The views of a scene show one set of named points, each view turned or mirrored, and shifted as a whole, with a little noise and some points left out.
In the rows, zero is written as 128.

Scene 1
View 1
daz: [119  98 157 137 152 126  92 151 131  92 110 137 108 141  83  86 115 110
 113 160 160 150 117  50 144 115 173 123  96 104 157 147 163 116 145 158
 154  40 118 112 166 113  77 146 167 130]
vuse: [122 126 153 126 153 123  85 156 127 107 112 133 118 148  98 112 124 127
 122 147 160 150 113  69 140 118 153 133 105 109 148 123 147 128 139 154
 145  83 122 120 146 104  96 142 149 122]
Sibez: [120 115 162 134 147 119  91 147 127  91 110 140 112 150  80  93 107 111
 112 155 158 158 118  50 144 111 169 135 106  93 151 141 153 113 149 154
 148  52 118 116 155 113  91 148 162 118]
mimak: [121 127 143 126 161 119  88 159 119 109 103 121 121 137  95 106 128 146
 124 140 173 154 116  69 130 114 153 127  96 116 138 118 136 144 143 156
 140  84 117 124 142  91  92 143 148 127]
Dotak: [106 175 113 142 139 105 101 149 138 130 104 126 126 152 103 103 121 152
 103 163 168 158 102  70 124  80 147 158 124 101 111 114 114 132 155 152
 135  99  99  98 140  71 130 127 165 123]
pebis: [144 132 148 111 151 114  86 167 120  98 125 123 119 156  82 138 136 132
 125 131 147 168  96 101 136 126 133 140 106 112 128 111 136 133 111 129
 130 140 125 108 127  96 115 130 146 105]
Vam: [ 94 113 196 143 175 122  78 151 124 102 117 129 161 156 136 123 141 109
 150 141 180 180 112  41 143 116 148 133  89  89 179 100 160 112 161 178
 115  53 161 148 113 138  79 175 106 143]
Rud: [100 122 130 114 195 120  72 187  83 114 100  85 151 127 163 151 164 191
 159 121 173 149 121 101 109 149 133 104  77 133 148  76 126 175 137 176
 113 117 151 167 110  94  77 158 109 141]
sanom: [138  70 135 116 154 149 105 162 112  78  93 140  83 122  64  66 102 129
  97 164 175 144 124  59 147 132 189  82  95 111 156 177 179 129 135 159
 184  14 105  97 194  98  63 139 179 133]
zelol: [ 83 176 160 168 135 112 106 129 157 130 101 137 130 159 110  83 110 119
 101 180 170 164 101  31 129  53 165 167 127  84 135 136 128  99 180 156
 139  50  95  92 147  95 123 149 165 136]
dibiv: [122 123 147 123 179 118  73 170 111 110 116 105 137 142 127 138 146 162
 146 126 176 158 116  91 120 135 146 130  81 118 137  88 134 149 134 159
 115 115 148 146 121 101  87 152 125 127]
vukep: [147 177 123  89 153 101  79 176 122 120 135 103 130 163  89 165 151 172
 138 114 146 161 101 132 112 137 103 158 105 127 103  71 111 152 102 122
 105 211 125 130 110  73 130 112 129  94]
pib: [102 184 136 136 154  92  96 149 132 134 105 106 141 143 123 129 129 161
 123 146 167 157 100  81 109  93 130 164 107 110 113  87 116 138 152 151
 119 131 113 120 118  76 130 138 131 122]
Mozod: [146 171  76  78 147 109  84 180 116 129 115  97 103 141  87 149 145 188
 117 123 161 139  96 137 103 133 122 132 102 146  85  99 108 178  94 128
 137 198 100 102 133  51 132  97 161  85]
Mev: [123  46 154 120 171 152  87 165 106  77  88 123  98 109  85  81 116 131
 115 148 177 142 120  59 149 147 189  78  78 114 179 156 184 135 134 178
 177   9 126 132 177 117  45 155 158 147]
Gofi: [136  78 113  77 197 140  70 203  77  96  98  91 109 103 126 144 153 206
 148 113 180 128 124 118 120 195 156  60  67 149 148 103 151 186 108 169
 150 106 145 160 138  78  52 142 134 128]
View 2
pebis: [138 116  94  83 115 105 111 141 150 139 105 132 105 149 108 144 135  99
  85 141 158 147 157 104  78 146 109 127 147 146 143 105 170 127 142 139
  74 122 109  96 134 101 133 141 113 107]
Rud: [114  98  70  72 158  68 123 147 113 164 103 117 130 102 144 150 109 116
  97  69 128 166 163 121 148 149 121 115  86 149 122  88 124  83 117 127
 127  83 123 153 143  91 141 169 162 109]
Mev: [158  73  79  81 167 115 123 191  79 171 171  78 114 129 125 165 191  94
  58  66 161  97 175  28  80 148 107 104 151 138  98  82 161  93  65 114
  72  96 125  78 230 173 142 125 193  90]
sanom: [146  77 108  96 142 126 114 191  85 150 175  83  94 146 113 167 203  84
  53  89 167  93 168  27  69 119 115 102 166 143 116  98 175 113  79 115
  44 118 121  60 220 181 146 101 184 102]
pib: [128  97 114  86 123 120 116 142 138 138 103 137 109 146 131 134 126  95
  92 129 141 154 166 103 110 142 108 118 123 144 138 100 148 119 133 137
  84 109 126 108 127  97 145 150 117 115]
dibiv: [149 124  67  71 143  82 120 133 147 163  96 118 124 131 113 158 117 109
  82 117 146 156 161 116 100 160 118 125 126 144 131 100 149 105 138 142
 101  98 103 121 140  96 133 156 122  98]
Gofi: [121 103  66  72 135  29 115 180  70 189 141  71 129 120 116 179 155  92
  53  36 148 121 162  97 123 100 123 113 111 147 123 101 152  91 110 112
  97  93  95 123 206 130 128 126 207 109]
Dotak: [105  78 159 108 113 149 111 153 127 104 118 160  89 154 146 125 144  75
  93 155 137 141 152  87 105 119 111 117 124 143 142 110 156 138 143 117
  68 124 157  87 131 114 159 134 117 116]
Vam: [158  64  68  78 192 165 126 151 151 145 129 126 137 126 151 147 138 110
 100 121 136 134 181  53  91 219 106 121 130 149  95  67 137  77  82 129
 104  94 146 104 150 134 156 155 115  96]
vuse: [139  85  97  88 141 128 115 159 127 140 124 128 103 142 127 143 147  89
  84 126 149 122 169  75  87 153 112 127 145 140 126  97 167 113 116 133
  84 113 127  87 157 128 139 129 129 105]
daz: [156  66 103  96 157 150 116 173 114 132 144 115 105 153 127 147 182  88
  77 124 168 108 174  44  67 155 114 108 164 151 112  91 175 113  94 128
  63 113 137  66 187 159 151 116 146  96]
Sibez: [158  73 107  99 148 155 113 165 131 135 146 121  96 145 126 151 171  93
  75 135 162 110 165  41  65 161 110 115 166 143 117 100 163 119 103 134
  54 119 133  71 172 153 149 118 131  99]
View 3
Mev: [141 211  70 169 191 154 123 133  79  93 113  71  89  68 142 118 145 183
 127 104 150 110 119 154 155 175  93 134 142 100  56 163  23 102 133  94
 168  82 120 190 122 158 169  65 167 135]
pebis: [125 161  95 173  95  87 125 155 144 161 116  77 117 107 139 138 131 156
 109  90 169 127 147 124 122 143 135 163 117 159 126 189 116 140 145 102
 120 106 122 121 105 153 123  94 166  97]
pib: [121 141 112 166 104 104 120 158 144 166 118  70 134 110 145 146 137 152
 125 113 154 137 150 106 112 134 125 152 113 148 108 159 107 142 121 120
 120 102 130 123 111 149  97 105 171 115]
Gofi: [ 91 204 111 182 158 143 132 131 160 134 113  45 100  78 161 155 155 131
 144 156 191 118 162 111 109 221 125 153 148 135  70 140  65 175 155 113
 149  76  86 124 110 196 210 147 160 149]
zelol: [154 108  84 150 106 100 123 180  86 158 120  88 130 110 136 113 117 212
 102  80 109 141 124 125 127  64  99 129 107 108  78 171  84  92  98 127
 119 112 182 159 120 133  38  46 176 104]
dibiv: [125 185  99 203 124 106 125 140 171 163 121  67 114 102 151 140 150 125
 133 125 189 131 151 115 110 172 145 162 117 163 123 176 104 152 126 111
 143  91 113 120 120 155 131 114 184 109]
Sibez: [142 175  76 172 137 109 116 151  97 126 123  88 108  93 135 123 130 192
 115  79 145 119 114 149 149 122 105 138 122 115  95 186  80  90 117 105
 139 102 144 161 118 139 108  56 167 100]
Dotak: [124 112 104 150  88  98 119 176 124 161 116  74 134 119 142 145 118 183
  96 101 115 127 145 111 123  93  96 141 119 131  83 166  96 123 131 114
  98 118 153 123 100 156  72  88 149 110]
vukep: [ 97 153 115 181  61  70 127 163 200 182 116  70 138 130 157 166 139 126
 116 109 171 132 166  95  96 148 146 181 108 180 155 178 148 175 153 106
  98 112 111  65  95 161 120 145 157  90]
vuse: [131 163  89 165 127 107 124 163 116 143 122  83 112 101 150 132 132 173
 120 103 152 119 130 133 134 133 115 149 127 131  98 168  82 113 125 108
 125 103 143 148 112 143 110  83 164 109]
Mozod: [ 63 140 134 142  31  70 119 183 198 174 119  74 130 133 151 195 125 150
  84 108 156 118 183  95 104 155 123 184 133 173 140 181 138 195 193  90
  70 138 106  42  71 196 160 155 101  91]
mimak: [124 163  92 170 128 112 124 154 118 144 122  72 122 103 139 136 135 173
 118 108 149 127 141 125 131 135 113 142 124 124  82 159  85 127 129 116
 127  99 139 150 114 154 113  90 174 115]
daz: [156 155  72 163 132 105 118 158  93 126 124  95 117  97 135 121 126 197
 109  86 137 136 118 151 151 109  99 139 112 118  94 180  83  92 111 102
 136 108 155 159 118 136  83  60 168  95]
View 4
Dotak: [126 116 106 116  92  71 123 132 156 129 132 103 120 130  94 155 161 119
 121 133 105 113  89 173 161 105 121 159 118 125 183 137 142 156 101 102
 132 181  83 175 108 141 130 112 163  92]
pebis: [122 142 126 101 103  90 154 137 135 135 140 117 137 133 128 126 144 124
 142 119 103 123 106 143 148 127 141 138 142 153 136 137 144 132  98  91
  95 180 128 161 114 168 103 140 182 109]
Mev: [171 159 155  93  94 124 186 158 189  37 135  90 173  99 146  78 129 135
 134 107 123 140 139 146 178 194 178 147 125 116 149  82 120  94  42 159
 118 183 105  85 116 141 158  67 136 121]
Rud: [129 125 148 130 109  90 143 168 125 138 203 118 114 195 136 101 105 168
  93 118 150 116 121 152 141 161 162  86  95 148 138 100 142  91  75 123
 122 147 120 142 120 175 150 177 131 157]
sanom: [161 167 143  86 104 110 181 157 210  43 115  86 167  85 137  97 159 102
 153 102 103 145 113 146 184 176 169 180 128 118 160  83 115 123  48 155
 127 184  96  94 114 126 144  46 144 106]
mimak: [138 135 131 111 101  98 142 150 155 104 136 102 138 133 121 116 135 129
 120 124 122 121 111 157 161 137 147 143 119 127 160 115 135 121  87 117
 127 167 106 149 117 153 135 116 151 108]
Sibez: [147 154 132  91  99  90 171 135 171  93 123  96 154 102 129 115 155 118
 157 121 103 140 103 142 164 137 144 163 140 132 152 123 136 133  86 125
 110 188 114 144 112 144 122  91 172  94]
pib: [126 127 124 123 102  80 146 146 137 140 150 110 124 158 121 134 131 132
 126 129 123 113 110 154 157 115 129 133 128 140 152 130 141 135 102 101
 117 169 109 174 115 168 119 140 156 117]
zelol: [145  99 113 113  80  91 119 126 152  91  97 104 150  99  86 147 138 118
 105 163 122 113 121 184 181  86 121 160 132  86 181 128 145 155 107 117
 145 193  52 179 116 153 125  74 154  58]
dibiv: [133 144 146 108 114 107 158 150 125 136 167 123 129 154 138 117 121 145
 136 119 128 127 119 140 136 136 152 106 130 157 122 135 154 107  87  97
  87 172 141 151 122 179 115 165 166 145]
Mozod: [ 98 150 104 121 105  47 153 145 149 196 182 109  94 190 125 155 189 119
 147  97  86 120  49 132 114 150 140 155 109 202 170 146 147 158 119  83
 110 152 147 181 105 145 121 184 178 135]
vukep: [104 141 117 116 114  65 148 143 112 194 179 131 101 181 126 147 156 134
 145 115 118 114  82 137 119 112 130 122 129 183 137 165 145 134 118  71
  91 159 149 198 113 176  96 201 188 138]
Vam: [148 111 153 111  99 136 144 154 119  70 129 123 170 119 127  95  81 159
  97 148 149 114 167 172 180 107 151  94 139  91 127 117 143  96  80 128
 112 183  92 147 123 188 128 108 145 113]
vuse: [143 125 127 105  87 105 153 130 149  86 110 108 154  98 104 131 128 125
 128 136 121 130 121 163 174 114 137 151 144 111 160 129 143 140  93 111
 109 189  95 161 120 157 110  82 169  88]
daz: [154 142 135  92  91 113 163 144 174  57 102  98 171  92 117 105 139 119
 144 117 112 136 124 154 180 141 151 160 138 113 156 112 126 127  79 133
 119 190  96 127 115 148 127  63 155  89]
Gofi: [139 164 156 122 123  90 180 188 170 120 206 107 122 190 154  83 139 153
 129  83 133 133 104 122 134 209 176 106  91 171 133  87 141  89  56 129
 114 143 151 111 113 156 163 166 138 173]

Which points are out of place in each view (at most two, in the order of its rows)? Write - if all are in place.
view 1: dibiv, pib
view 2: Gofi
view 3: Mozod, daz
view 4: Sibez, vuse
